A landscape with many valleys, sampled at points; each row gives a point and its height.
A ball rolls from a point to whichever of its 2 nearest points has the largest drop for the distance, and stops where none of them is lower. Distance is the straight distance between rows; heights are no part of it.
Z994: [ 91 106 150  98 149 148 194 124  97 142 112 129 155 102 135 200 129 208
 142 169 144  97 157 112 161 207  98 122 139 102 148  94 158 168 119 141
 111  63 110 148 129 188  97 105 142 164 143 165 149 141  97 124]  h=6.71
Z456: [185 116  93 161  91 177  91 109  91 117 131 124 123 127 148 108 112 117
 134 166 117 150 146 108 144 176 162 105 141 143 123 126 124 102 154 138
 130 137 110 124 104  46 127 124 101 135 103  92  79 117 116 148]  h=2.45
Z781: [167 160 128 129  98 124 163  83 117 129 137 136 119 175  84  72 136 149
  70 138 144 146 167 105  95  72  76 137 165 149 123  71 114 151 137 149
  89 179  81 162 147 111 122 189 118  91 151 122 124 118 134 107]  h=3.06
Z174: [ 66 119 131  77 135  90 144 133 135 138 107 125 110 130 121 197 136 186
 181  85 202 131 129 154 128 131  62 175 175  99 172  89 106 131 135 145
  98  67 124 156 110 168 111 138 139 112  96 175 126 163 176 115]  h=5.64
Z464: [ 38 106 145  98 145  98 101 167 129 116 132 130 101 126 111 188 113 138
 203  92 165 151  96 187 139 118  96 176 145 115 181 141 125 121 116 142
 159  63 150 162 121 181 116 122 122 145  86 159 122 158 130 123]  h=5.52
Z521: [ 85 136 147 122 161  73 141 129 166 137 115  84  71 103 136 194 107 147
 167  82 128  97  88 157 155 192 130 210 169 112 137 145 100 127 120 181
 138 119  66 129  92 174 119 132 189 172 124 175  91  97 140 130]  h=7.39
Z760: [132 100 119 101 153 120 105 153 126 111 142 105 100 101 119 108 144 135
 159 102 146 132 105 136  99 124 132 145 135 113 133 148 138  76 145 115
 104 125 146 125 138 120 132 101 122 127  73 145 127 141 141 148]  h=4.94
Z452: [123 154 122 161 153 134 139 152 137 112 193 122 179  90 149  72 155  85
 144 138 109 178 151 141 169 131 146  83 136 143 139 178 108 141 111  93
 173 107 129 109 125  46 164 101 156 108 112  71 113 140 162 143]  h=2.98
Z361: [131 102 151 120 158 166  98 125 164 125  72 169  70 102 102 155  90 127
 112  97 152 170 135  81  91 121 176 145 122  99 109 148 104 137 150  94
  98 177 203  89 148 182 110 155 113 143 123 129 138  51 103 147]  h=5.53
Z755: [ 84  74 122 173 135 172  86 110 119 118 115 137 125 124 162 118 129 207
 167 162 131 151 131 155 143 159 113  79 111 133 159  71 148 162 140 102
 150 128 106 139 137 137 115 143 170 124 125  84 148 151 152 123]  h=7.10
Z399: [ 95  86 155  87 191  70 116 111 163 131 155  44  94 125 118  83 133 118
 148 152 132 108  89 133 124 187  99 139 138 139 115 151  97 111 123 162
  91 140 101 128 142 153 173 115 178 114 128 129 136 208 163  94]  h=4.21
Z886: [159  99  96  53 123 173  91 119 154 121  84 169 149 119 194 161 139 115
  57 146  45 109 118 148 115 157 117  90 126 143  79 135 141 103 115 113
 126 102 141 124  96 116 128 129 130  75 183 163 139 118 111 123]  h=6.13
Z97: [163 126 144 163  79  91 146 147 121  95 150 111 112 110 115  47 125 138
 133 153 123 160 124  93 102 155 163  93 142 133 115 127 150 133 146 115
 112 183 154 106 156  74 159  87 100 121 126  94 175 137 108 134]  h=2.89
Z37: [164 156 158 146 130 144 173 138  80 161 136 140 181 150 129 148 165 116
 122 164  94  64 120 104 155 144 107 135 135 118 116 114 172 126  71 149
 175  89 107 135  76 129 127 158 133 133 162 144 127 109 105 135]  h=5.82
Z785: [ 63 118 103 166 173 179  63 195 116 112 172 110 149  80 118 193 113 151
 103  82 127 179 107 141 163 157 114 132 150 126 156 125 106 102  97 154
 137 119 102 124 131 105 135 149 104 150 115 144  81  98 102 158]  h=5.97
Z164: [141 134 162  91  89  75 202 129 152 128 133 114 129 143 130 114 128 120
 159 134  93 120 130  99 141 131 125 150 157 139 139 138 125 156 107 153
 122 113 109 141 131 131 157 120 158 128 156 131 110 110 130 126]  h=5.70
Z516: [128 136 173 109  76 138 129 123 138 146  93 146 149 173 106 152  71  70
 164 120 103  60  76 118 148 114 186 153 107  84 135 152 105 133 135 195
 109 102 130 146  75 141 108 116  89 179 121 161 119 107  96 120]  h=7.03
Z699: [ 63  75 134  69 181 114 113 112 184 155  97 118  60  97 141 165 101 169
 157 120 134 161  93 129 144 196 106 156 136  98 151 137 117 128 109 148
 134 123  91 113 103 171 122 129 173 125 139 152 108 114 166 126]  h=7.25
Z95: [ 99  95 152 115 119  98  94 150 120  96 117 137 117 130 106 163 145 125
 177  93 134 102  85 195 144 120  94 151 153 128  90 138 143  73 136 115
 153 105 141 153  75 179 127 119 115 152  71 155 127 122 127 143]  h=5.32
Z926: [131  96 119 193 114 179  48 139 103 112 130 112  89  89 131 110 135  84
 109 161 128 142 127  97 167 227 158  95 123 117 135 163 114  82 156 129
 117 172 141 112  85  82 118  96 102 102 128  64  80 161 139 140]  h=1.59
Z250: [ 91 113 127  64 168 167 122 141 183 102 108 170 123  93 109 163 112 148
 126 101 145 185 126 130 128 116 130 125 145 117 137 141 105 147 114  82
 108 126 169  95 158 165 135 142 152 125 132 140 139  64 129 148]  h=6.04
Z281: [ 94 120 116  66 108 144 138 142 118  96 163 110 110 135 118 149 117 193
 170 135 139  96 112 158 134 132  76 157 176 103 156  93 122  94 155 169
  69 102 107 197 108 127 104 136 171 148  87 196 118 134 161 103]  h=6.01
Z500: [130 172 123 181 122 123 147 140 112 105 152 172 146 132  70 137 159 142
  99  77 188 182 164 151 153 111  95 155 174 142 129  98 132 118 124 106
 160 134 108 114 113 127 114 153 116 129 135 139 121  71 130 166]  h=4.54
Z471: [118 106 126 188 161 122 105 171 114 141 149  81 106  86 138 128 130  81
 104 119 111 124 116  68 185 208 157 108  92 152  82 160 122  83 147 126
 139 207 157  87  89 112 172  83 105 132 120  55  74 142 168 130]  h=2.18
Z799: [ 93  88 159  55 123 138 113  85 194 112  63 148 121 105 136 180  97 157
 178 137 103 114  73 147 122 157  93 143 151  91 117 136  99 134 130 101
 115 143 137 148 104 180 123 141 163 148 119 141 120 108 160 101]  h=7.05
Z782: [149 187 118 144  79 105 175 142 116 109 162  62 129 143  97 154 133 140
 139 104 153 120 133 151 150 111 106 182 191 136 154 126 117 114 141 153
  89 115  71 166 152 105 121 106 145 140  72 176 104 117 139 145]  h=6.81
Z234: [ 63 115 148  41 126 124 124  84 166 102  52 160 111 136 141 137  80 148
 186 143 124 118 103 127  94  86 110  97 137  79 115 125 112 182 102 120
  83 126 159 145 124 175 121 152 141 143 155 154 168  88 133  83]  h=6.78
Z453: [166 155 124 210 188 150 110 126  79 163 143 124  81 146 134  82 128  58
 112  93 126 116 156  93 142 136 192 133 118 127  96 169 125  96 118 159
 164 139 128  86  79  91 122 145  82 138 148 127 107  48 103 130]  h=3.91
Z272: [123 122 113 199 156 155  96 151 113 164 185 141 178  98 133 130 158 117
  83  97 109 129 132 130 170 126 119  84  72 161  75 131 130  88 126 110
 155 193 138 106  72  96 181 156 122  86 133  83  69  97 131 163]  h=5.45
Z394: [ 86 119 157  62 179 129 108  91 204 118 125 165 123 124 130 100 107 140
 148 140 111 152 122 144 105  72 109  85 147  98 119 150  90 185 107 114
 114 130 137  89 125 153 141 173 168 103 144 111 156  95 141  92]  h=6.46
Z715: [147 126 162  99 128  67 120 140  82 143 142 108 100 179 101  66 157 104
 101 154 118  70 127 125 109 104  78 121 113 144  90  97 149 122 141 150
 129 138 130 161 143 155 146 152  94  99 165 125 161 199  97  83]  h=3.95
Z253: [144 192 130 169 194 132 169 167 112 115 227 143 164 118  53 118 146 109
 133  71 170 157 154 152 162  78 108 166 137 150 145 153 125  98 118 121
 169 146 136 152 105 101 118 160 145 135 168 137 101  76 134 141]  h=3.96
Z800: [110  95  72  80 188 116 124 134 119 134 170 118  75 131 122  50 152  88
  82 116 139 169 182 148  94  89 116 112 102 151 129 148 133 123 113 121
 137  98 119 162 161 138 123 107  95  50 142 158 171 154 128 119]  h=4.80
Z993: [162 146 125 147 159  92 153 148  77 165 128 139 107 162  92 103 154 108
 114 108 156 144 156 116 132  78 111 169  86 174 109 139 129 128 126 122
 184 148 159 137 138 159 125 131  99 110 131 105 102 142 163 126]  h=4.32
Z971: [ 71  95 140 182 154 153  81 158  97 141 111 142 134 123 135 144 138 172
 119 125 158 143 107 137 157 143 109  90  93 106 145 100 150 131 105 109
 173 123 114  82 157 166 129 133 108 103 129 105 159 171 116 151]  h=7.20
Z661: [142 183 191 155 112 118 137 109  93 174 100 155 140 154  89 127  98 107
 131 115 147 118 137  85  94  40 152 133  85 118 141 133 156 189 136 132
 122 167 157 129 154 168  97 159  76 110 152 124 140 133 113 148]  h=7.54
Z339: [146 119  96  70 167 134  96 122 144 127 133 157  80 138 125  68 127 106
  90 153 127 156 207 153  70  81 143 110 118 149 110 147 113 154 166 107
 102 127 163 142 189 146 139 132 104  90 160 138 157 136 105  99]  h=4.49
Z483: [110 109 121 206 153 159 120  77 129 137  72 148  80 124 156 117 101 126
 134 130 171 174 145  80 128 160 202 134 108  79 163 112 135 142 126 116
 139 133 141  80 137 117  89 134 140 193 125  79 120 100  99 139]  h=4.63
Z230: [164 156 142  71  83  79 191 140 175 146 125  71 144 166 101 132  95  84
 129 118  56  66  94 120 139 100 137 156 135 182  92 151 127 151 117 176
 103 155 117 139 107 151 153  98 157 120 138 151 119 104 146  91]  h=5.06
Z965: [123 125 106 124 117 152 146  98 148 147  94 164 148 120 173 135 129 153
 125 108 191 136 123  74  90 129 151 154 114  67 190  99 105 114 140 103
  82 129 171  93 165  87 121 140 145 160 111 118 118 157 157 142]  h=7.84
Z217: [ 83 145 144 144  97  78 161 101 133  94  98 135 127 163 130 152 114 172
 110 154 189 146 116 132 112 178 106 137 191  98 103  95 111 131 116 137
  61 103 107 104 165 157 133 130 150 186 129 140 170 137  99 100]  h=6.14
Z747: [144  83 116  83  71 193  88  84 168 104  76 159 135 132 162 148  89 122
  91 177 100 120  83 109 108 166 152  97  99 130  94  96 107  89 151 134
  80 145 159 144 102 120 110 113 103 161 142 134 132 133 113 105]  h=4.08
Z487: [ 80 151 136 156  82 131 150 135 122  95 127 122 169 139  82 188 124 184
 111 159 116 138 126 212 139 154  86 146 168 160 126 133 128 166 134 135
 117 119  82 164 138 180 124 113 163 174  93 139 132 118 102 125]  h=7.04
Z50: [ 28 146 118 104 156  90 133 135 120  63 135 141  89 130 142 146  99 157
 127 168 176 184 137 131 146 195 111 103 186 100 136 109  96 147 112 117
 102  96  94 104 182 154 151 123 148 159 170 141 156 149 104  89]  h=6.45
Z913: [139 108 107 166 172 137 102 161 103 164 149  70  71 125 114 115 122  85
 106  96 144 126 116  88 131 155 176 169  65 162 123 162  97  85 186 143
 138 196 180 130 134 116 143 102 114 147  88  93  74 162 172 128]  h=2.72
Z12: [224 151  96 129  77 141 121 125  82 151 102  85 104 145 135 103 107 136
 125 144 115 119 150  76 129 114 157 137 120 139 142 123 119 123 174 156
 128 147 119 153 154  46 116 115  72 115  99 119  63 129 112 152]  h=3.46
Z310: [176  95 131 112 104 105 119 108 164 135 131 103 136 142 159 123 144 158
  96 154  72 117 136 137  94 107 121 111  96 216 104 104 150 162 141 131
 127 176 133 150 119 132 149 152 181 101 159  99 141 135 125 107]  h=5.83
Z939: [123 118  53 113 160 157  82 116 124  93 101 122  92 112 148 124 142 104
  80 145 149 157 119 162 115 189 102 129 150 119 102 139 117  65  97 100
 102 101  85 100 135 109 122  86 131 106 115 165 107 142 158 142]  h=5.18
Z392: [115  84 155  86 148 103 103 121 134 106 118  73  86 100 126 129 132 135
 177 171 123  88  76 150 119 191  96 130 150 118 109 134 139  90 152 119
  96 123 114 147 118 160 134  92 143 154  84 132 136 203 140 109]  h=4.53
Z711: [133 173 160 124  47 141 190 128 163 105 163 158 228 156  87 149 130 116
 111 149 108  84  95 159 136 110 115 112 156 112 109 127 137 123 103 126
  94 128 122 147 104 133 133 127 130 144 138 158 180  88 100 110]  h=6.06
Z730: [ 99 101  93 152  72 100 116 112 147 141 122 131 144 165 184  93 173 159
 124 138  91 156 117 212 121 116  89 106 132 156 123 118 139 131 118 124
 192 109  88 154 116  91 131 112 142  98 109  99 143 149 170 114]  h=5.20
Z768: [197 171 136  83 156  83 163 128  90 110 105 112 109 122 144  98 173 120
 157 130 112 108 205 113 110  85  76 128 178 130 114 113 166 165  99  82
 178 106 117 139 136 106 120 151 107  75 146 120 146 112 114 112]  h=3.35
Z29: [106 126  83 104 180  83 156 121 128 160 156  56 139 121 182  70 162 118
 159 121 119  74 124 154 128  82  76 113 106  84 141 120 154 136  88 134
 156  99  94 148 160 113 157 140 151  63 105 140 155 210 136 111]  h=3.58
Z249: [130  99 172 131 114 117 152 118  69 128  75 145 127 124 144 162 145 171
 138 144 161  90 121  67 137 178  97 126 147  70 124  86 146 110 124 133
 121  89 133 121 133 160  98 128  93 160 133 133 133 157 121 147]  h=6.38
Z283: [135 105 150  66 117  82 161 159 174 155 119  64 111 147 106 125 104  96
 131 116  93  92  65 115 133 114 165 161  80 178 119 166 133 113 156 177
  99 143 144 141 124 174 144  72 142 148 113 140  96 154 142 122]  h=4.44
Z917: [ 61 128 103 118 172 144  88 150  94  97 139 134 102 126 104 121 111 118
 110 162 157 183 130 141 148 159 130 108 158 120 162 149  84 133 147 112
 122 118 101 139 218 138 144 106 111 130 149 121 143 191 100  93]  h=6.61
Z943: [194 149 134 122 120  91 151 105  99 140  97 141  88 176 120  86 153  83
 133 107 140 105 166 131  98  80 122 166 122 157 125  98 164 131 117 123
 150 110 135 147 117 144  93 142 107 107 158 134 132 117 133 127]  h=3.99
Z255: [120 141 114 121 165 112  75 142  97  92 141 110  70 138 105 105 102  93
 166 157 148 172 143 174 116 105 136 138 167 148 137 192  80 135 159 119
 133 109  98 146 196 113 134  92  83 130 100 137 128 147 102  85]  h=6.73
Z365: [134  64 178 120  97 103  96 145 163 110 121  96 112  89 113 141 102 121
 156 179  86 144  81 116 142 155 157  77 123 157 103 149 118 138 156 119
 108 196 141 129 128 145 165  81 121 132 120  77 158 147 124 131]  h=2.83
Z693: [124 148 155 176 166 109 100 132 129 176 135 131 126 164 149  88 141  75
 118 129 138 133 144 129 140  72 164 113  60 128 118 174 104 162 119 116
 187 131 170  84 132 137 136 143 112 107 128  74 127 139 155 108]  h=4.59
Z668: [122 115 148 121  71 150 164  75 205 134  91 147 198 124 161 142 122 128
 154 118 137  99  80  87  92 128 161 150 139  82 159 113 108 129 114 131
  68 134 151 114 112 114 128 134 171 179 114 123 148 124 150 111]  h=7.62
Z328: [139 175 125 170 182 141 107 164 107 122 207 126 161 112 106  99 142  81
 157 102 144 169 154 152 166  86 130 131 116 155 132 196  92 122 140 103
 187 123 161 142 117  86 151 143 123 125  99 101  95 112 153 126]  h=3.38
Z73: [112 119 185 133 153 145 121 158  87 156 126 148 150 119  92 141 112 160
 110 130 136  99 101  83 130 103 139  95  68  98 147 124 153 157 125 142
 144 145 147  98 168 187 113 152  81 116 153 124 160 157  76 154]  h=7.35
Z93: [172 158  83 153  89 118 160 134 115 127  94 115 123 138 114 155 135 117
 127 101  84 114 149 191 169 123 131 146 170 157  98 142 167 139 117 124
 169 100  67 133 120 154  91  80 121 132 124 172 105  44  93 163]  h=5.75
Z871: [180 176 118 160 151 154 160 117  99 167 136 103 188 144 136 136 153 126
 153 168  97  65 145 131 141 100 113 141 118 162 136 122 150 162 103 128
 168 118  96 144 121 119 126 157 174 136 115 110  91 131 128 116]  h=5.27
Z70: [143 174  78 170  79 128 143 144 122  79 140 148 140 137  77 166 122 124
  87  88 132 146 145 158 187 134 140 147 204 128 103 123 109 121 114 123
 160 126  63  92 142 122 118 120 126 127 131 178 102  34  82 163]  h=5.16
Z447: [139 117 104 124 173 100 146 137 123 125 146 110  67  90 125  41 143 148
 134 122 142 147 183 110  71  99 156 129 107 134 155 124 154 150 185  98
 120 163 169 136 198 124 128 112 135 105 138 125 174 164 120 112]  h=3.98
Z695: [ 98 189 141 160  74 112 152 127 117  74 137 123 115 114 110 191 112 161
 169 121 150 156 163 160 144 124 119 170 208 150 153 123 112 169 138 129
 128 129  68 147 145 155 117 135 160 162  87 135 101 101 114 149]  h=7.12
Z340: [123 143 123 127 103  76 153 175 124 127 182  94 139 124  98 185 150 182
 141  90 156 118 114 185 173 142  63 166 188 122 123 108 123  80 148 164
  97  98  89 187  84 135 105 131 159 126  87 198 104 117 169 162]  h=6.43
Z967: [115  95 141 187 164 132 107 120 150 147  85 116  46  79 151 132 115 133
 118 103 142 152 121  69  77 152 199 146  93  86 131 149 141 121 145  97
 128 192 171  63 159 143 110 124 131 169 110  99 147 105 109 158]  h=4.98
Z269: [103 125 197 139 102 147 135  95 159  96 125 169 200 117 110 142  91  97
 200 130 136  87  93  83 127 111 152 111 140  69 128 125  90 145  98 145
 114 145 147 118  59 111 139 174 149 177 132 113 150  94 128 105]  h=7.36
Z864: [173 110 170 134  82  75 133 159 158  79 153  92 133  90 149  89 124 125
 165 181  79 135 132 106 128 133 135  52 133 171 106 122 147 160 143 101
 129 198 172 126 157  85 193  96 106  89 142  54 204 167 133 101]  h=1.60
Z815: [ 98 101  41  85 146 136 121 128 132 112 138 156 132 137 150  97 169 136
  89 127 137 151 152 200 101 138  84 113 130 150 116 110 140  92 105 109
 124  68 106 150 129 128 127  94 133  88 131 171 147 151 159 131]  h=5.00
Z388: [108  79 161 150 115 117 134 112  82 139  91 166 158 152 165 146 151 140
 139 151 111  85 111 130 138 175 113 113 104 109 121  98 172 134  86 134
 178  75 114 137  88 160 106 116 127 151 159 127 157 153 118 139]  h=6.17
Z640: [109  97 100  95 111 147 143  87 124 132 106 169  90 184 110 107 141 180
  77 153 132 143 158 146 104 122  80 119 147 166 123  54 136 157 126 162
 122 123  81 160 115 154 102 161 115  94 174 141 146 112 128  78]  h=4.27
Z136: [ 92 127 124 196 167 117 103 182 104 139 193 108 185  97 104 168 156 164
  99  78 155 170 134 145 189 149  85 130 138 146 117 125 110  86 127 131
 147 145 119 137  98 113 168 155 126 126 109 115  70 102 136 181]  h=5.76
Z562: [140 180 161 133 120 160 159  86 125 138  94 165 167 116  91 149 126 118
 119  67 175 129 141  95  79  66 130 165 125 118 165  85 149 157 140  93
  96 140 154 110 140 175  85 166 128 120 123 147 155 125 137 165]  h=7.70
Z222: [130 138  98 197 190 159 112 103  98 143 120 106  77 129 151 108 128  72
 123 107 155 134 123  99 133 178 187 171 134 115 152 144 125  87 115 149
 149 108  95  79 116 104 111 126 129 190 125 124 101 104  86 138]  h=4.33
Z472: [129 134 129  95 112  72 167 156 154 174 144  58 181 143 135 156 148 136
 102 130 123  68  80 134 132 141 118 148  73 155 123 136 122 103 146 156
  87 119 130 126 153 151 160  84 151 145  94 142 107 210 161 139]  h=3.93
Z157: [140  94 133 105  48 161 129  75 131 120  97 153 116 185 129 128  99 168
  73 180 102 123 121 109 125 151 125 119 146 156 107  66 108 131 154 178
  92 143 114 172 114 135 117 149 118 142 154 126 132 120  85  93]  h=4.97
Z923: [ 63 155 124 102 106 152 133 135 147 136  94 149 159 152 143 182  88 120
 191 130 102  88  65 131 136 111 150 141 139  46 158 152 121 146  86 160
 127  85 111 127  93 116 113 137 137 164 119 171 136  92 137 111]  h=6.80
Z351: [ 99 100 100 104 168  92 126 101 166 158 165  83 119 159 156  43 147  93
 128 136 110 117 116 167 111 116 108 136 116 150 145 133  96 136 108 159
 127 114 100 147 112  93 170 123 178  84 132 114 143 198 184  84]  h=3.92
Z246: [115 164 132 164 142 138 162 132  99 160 114 109 124 118 101 147 111 132
 137  77 158 146 132  75 140  98 147 162 137 121 200 135 131 166 103 170
 155 104  89  99 150 120  96 129 103 141 131 130 112 104 111 152]  h=6.39
Z83: [ 94 102 109 140 153 154 140 118  92 111 104 123 125 104 150 161 125 206
 199 158 168 145 150 131 148 180 118 115 146 111 188  90 159 159 133 110
 140  71  96 147 165 137  90 104 159 168 120 120 129 155 127 132]  h=6.96
Z308: [141 152 148 132 116 119 146 101 135 138  67 143 177 107 136 196 149 110
 161  68 161  79 111 122 103 101 133 186 113 102 155 129 143 129 137  84
 112  95 169 119 144 190 102 117 150 176  84 138 119 156 135 170]  h=7.82
Z129: [171 128 111  50 137 161  98 132 115 123  70 178 110 116 164 140 113  94
  81 154  89 117 160 107 101 133 146  92 113 114  81 148 138 130 123  89
 113  99 164  96 169 136 124 124  71 102 176 151 142 111  80 143]  h=5.80
Z156: [139 158 132 131 108 108 136 123 173  95 109 118 153 121 109 151 110 126
  96 115 196 129  81 120  81 182 144 148 165  90  99 112 112  74 125 122
  51 134 157  56 150 116 147 112 111 192  99 145 177 139 103 117]  h=5.71
Z210: [ 87 157 112 116  66 130 198 113 140 123 108 158 195 161 120 181 135 166
  71 143 103  93  98 197 135 161  90 164 175 104 106 121 123 138 104 146
 104  88  93 143 125 166 121 114 153 151 138 185 167  98 132 104]  h=6.72
Z818: [164 179 120 193 149 138 111 108 108 179 142 126 173 155 153 111 138  93
 131 144 116  73 137 129 105  65 166 117  55 142 139 128 143 159 119 135
 163 115 119  88 131  99 125 148 137 143 132  96 119 160 117 119]  h=4.84
Z16: [176 142  97 144 111 113 158 157 134 124 144 131 146 120 135 129 123  80
 147 103  80 152 174 145 187 123 191 128 123 204  93 177 139 129 138 106
 156 129 140 133 117 121 145  79 133 154 135 100  69  43 112 138]  h=6.23
Z176: [177 148  97 124 158 134 168 113 118 111 101 146  97 101 161  80 149 146
 139 139 124 159 185 108  87 101 142  99 153 121 137  87 198 158  89  88
 154  85  99  92 134  92  89 123 124 115 143 129 163  87  99 127]  h=2.46
Z978: [138 141  88 108 179 104 150  97 160 145 113  79 122 114 157  92 157 128
 176  93 146 125 129 147  87  40 106 154 117 105 156 143 106 148 106 108
 153 116 102 118 162  93 135 122 163  91  66 121 117 153 169 130]  h=4.01
Z431: [142 146 136 107 122  96 158 157  98 163 170  53 154 152 118 112 138 132
 102 155 109  28 106 110 137 100  89 119  69 133 127 103 155 121 147 160
 114 143 124 161 161 140 151 130 140 119 116 133 131 221 123  98]  h=3.13
Z480: [ 92 169 136 114 111 105 155 142 128 130 105 120 140 138 142 140 128 111
 183  93 133 112 103 115 121  79 122 148 166  63 176 160 134 140  84 133
 139  81  97 104 144 102 111 124 112 126  93 145 126 105 136 145]  h=6.57
Z754: [116  93 111 173 126 166  93 124 126 151 180 172 136  91 159 115 166 149
  61 116 115 139 142  95 118 132 119  93  32 102 146 109 132  98 135 113
 134 147 174  88 141  97 146 159 129  57 164 119 151 202 153 163]  h=4.52
Z64: [116 126 107  78 137 179 134 115 129 145 125 186 194 138 138 137 128 139
 137 138 124 114 132 137 119 108 131 107 102 115 166 120 136 153 129 115
 124  83 142 141 131 138 116 142 133 126 138 141 126 128 119 130]  h=6.55
Z764: [178 135 146 163 101 111 103 155 132  91 174 109 143  92 176  74 152  90
 155 150  93 161 158 123 151 122 127  56 131 167 112 148 142 133 119  89
 178 155 175 110  90  32 162 113 122  80 137  37 151 149 174 115]  h=2.54
Z451: [149  67 164  93  89 154  65 108 195 112  92 152 142  89 147 169  83  78
 115 189  86 139 110 128 125 173 172  77  96 146  91 168  98 123 148  98
 110 157 176 148  95 139 132  89 101 147 140  97 136 135 107 128]  h=3.52
Z713: [166 162 151 151  95  96 190 107 143 118 107 131 141 135 131 118 109  81
 199 111  91 136 156 122 146 106 185 154 144 172 118 137 153 170 117 132
 141 130 141 137  87 136 130 115 174 174 150  98 106  76 129 118]  h=6.09
Z540: [143 196 166 164  51 108 177 131 157 107 161 162 184 151  80 127 133  92
 139  84 130 154 128 146 143  69 124 135 167 134 127 132 151 130 124  95
 129 154 119 142  99 117 115 136 135 131 144 129 127  70 135 162]  h=5.15
Z56: [100 157 117 133 163 169 111 156 112 139 157 123 149 124 119 188  95 121
 135 106 117 126 108 130 177 116 138 147 135 120 166 173  76 142 105 176
 172  97  58 127 137 110 125 143 113 141 133 157  79  84  91 144]  h=6.19
Z570: [194 109 164  78  83 155  87 119 133 149  92 185 132 127 145 143 104 131
  93 142 107 124 141  79  95  92 165 104  90 107 115 131 106 144 163 121
 105 154 193 125 152 113 128 146  65  99 152 127 120 118 103 145]  h=5.30
Z675: [159 172 153 144 138 117 138 133  76 143 169 118 141 170  53  87 139 138
  98 142 162 114 134 113 114  81  68 133 108 148 110 105 121 128 141 145
 133 197 123 156 144 120 134 180  94  99 137 119 111 156 138 115]  h=4.31
Z356: [128  90 107 136 117  87 114 123 126 146 112  90 103 153 171 117 155 156
  94 159  83 116 133 178 132 123  85  89  97 186 107 109 147 155 126 117
 180 134  91 150 156 148 153 130 148  63 147  94 148 203 134 113]  h=5.40
Z524: [202 149 126 180 152 136 103 136  84 150 132 111  80 155 111  92 124  55
 121 111 130 101 153  81 138 155 177 152  84 164  73 142 114  96 167 153
 140 190 201 108  80 104 140 131  67 152 114  90  85 118 150  99]  h=3.29
Z648: [226 141 108  85  80 172  88 100 120 155 108 143 132 156 153 126  96 158
  90 156 117 126 185 124 107  72 158 109 109 148 137 106 137 143 188 141
  87 135 149 161 158  94 110 143  84 104 141 151  92 123  98 140]  h=4.55
Z214: [183 120 110 142 134 100 137 120 132 112 146 127  60  93 168  67 156 166
 126 126 109 158 180 113  65  86 138 107 102 145 131 100 190 134 129  97
 140 143 143 112 147  68 105 136 144  91 143 115 168 126 127 143]  h=3.30
Z280: [122 108 178 101 114 194 118 123 114 108 162 177 199 113 103 153 114 160
 156 165 123 103 106  82 149 135 110  96 132  92 134 110 104 127 133 140
 108 133 149 152  93 117 136 184 138 149 135 125 116 121 128 124]  h=6.97
Z964: [141 116 118 164 169 172 124 152 120 182 211 149 177  76 133 123 153 161
  83 112 112 133 133  93 135 119 135 102  51 129 138 110 164  92 117 121
 141 173 152 112  94  95 142 177 144  87 164 125 114 128 139 191]  h=4.99
Z79: [117 142  83 131 115 138  83 143 157  74 124 122 111 136 100 147 122  89
  66 106 170 145  86 178 111 190 138 146 163 132  89 133 112  43 126 120
  76 124 120  80 129 119 138  85 103 168  89 162 142 129 116 127]  h=5.41
Z732: [150 125  70  96 103 177  80 115 163 148 124 189 178 150 180 130 130  96
 106 143  80 130 131 200 114 116 159 104  94 147 117 157 131 117 126 105
 141  80 149 141  97  93 124 112 124 111 144 147 134 115 136 119]  h=6.35
Z725: [ 95  74 115 154 141 183  90 162 117 142 173 155  76 114 120 102 129 154
  69 117 132 187 156  79 123 154 163  80  72 103 151 137 142 109 140 127
 128 147 193 123 133 144 105 144 106  68 149 123 167 121 160 156]  h=4.05
Z168: [125  77 133 179 110 135 125 137 113 106 167 144  79 128 126  74 134 109
 103 132 130 194 155 100 130 183 175 110 128 134 113 142 143 103 137 123
 133 138 165 122 104 122 128 121 120 134 149  96 152  99 122 155]  h=3.41

Where does a ball stop that starts at each point below?
Z516 => Z864
Z967 => Z926
Z695 => Z29
Z562 => Z176
Z668 => Z926
Z965 => Z926
Z50 => Z176
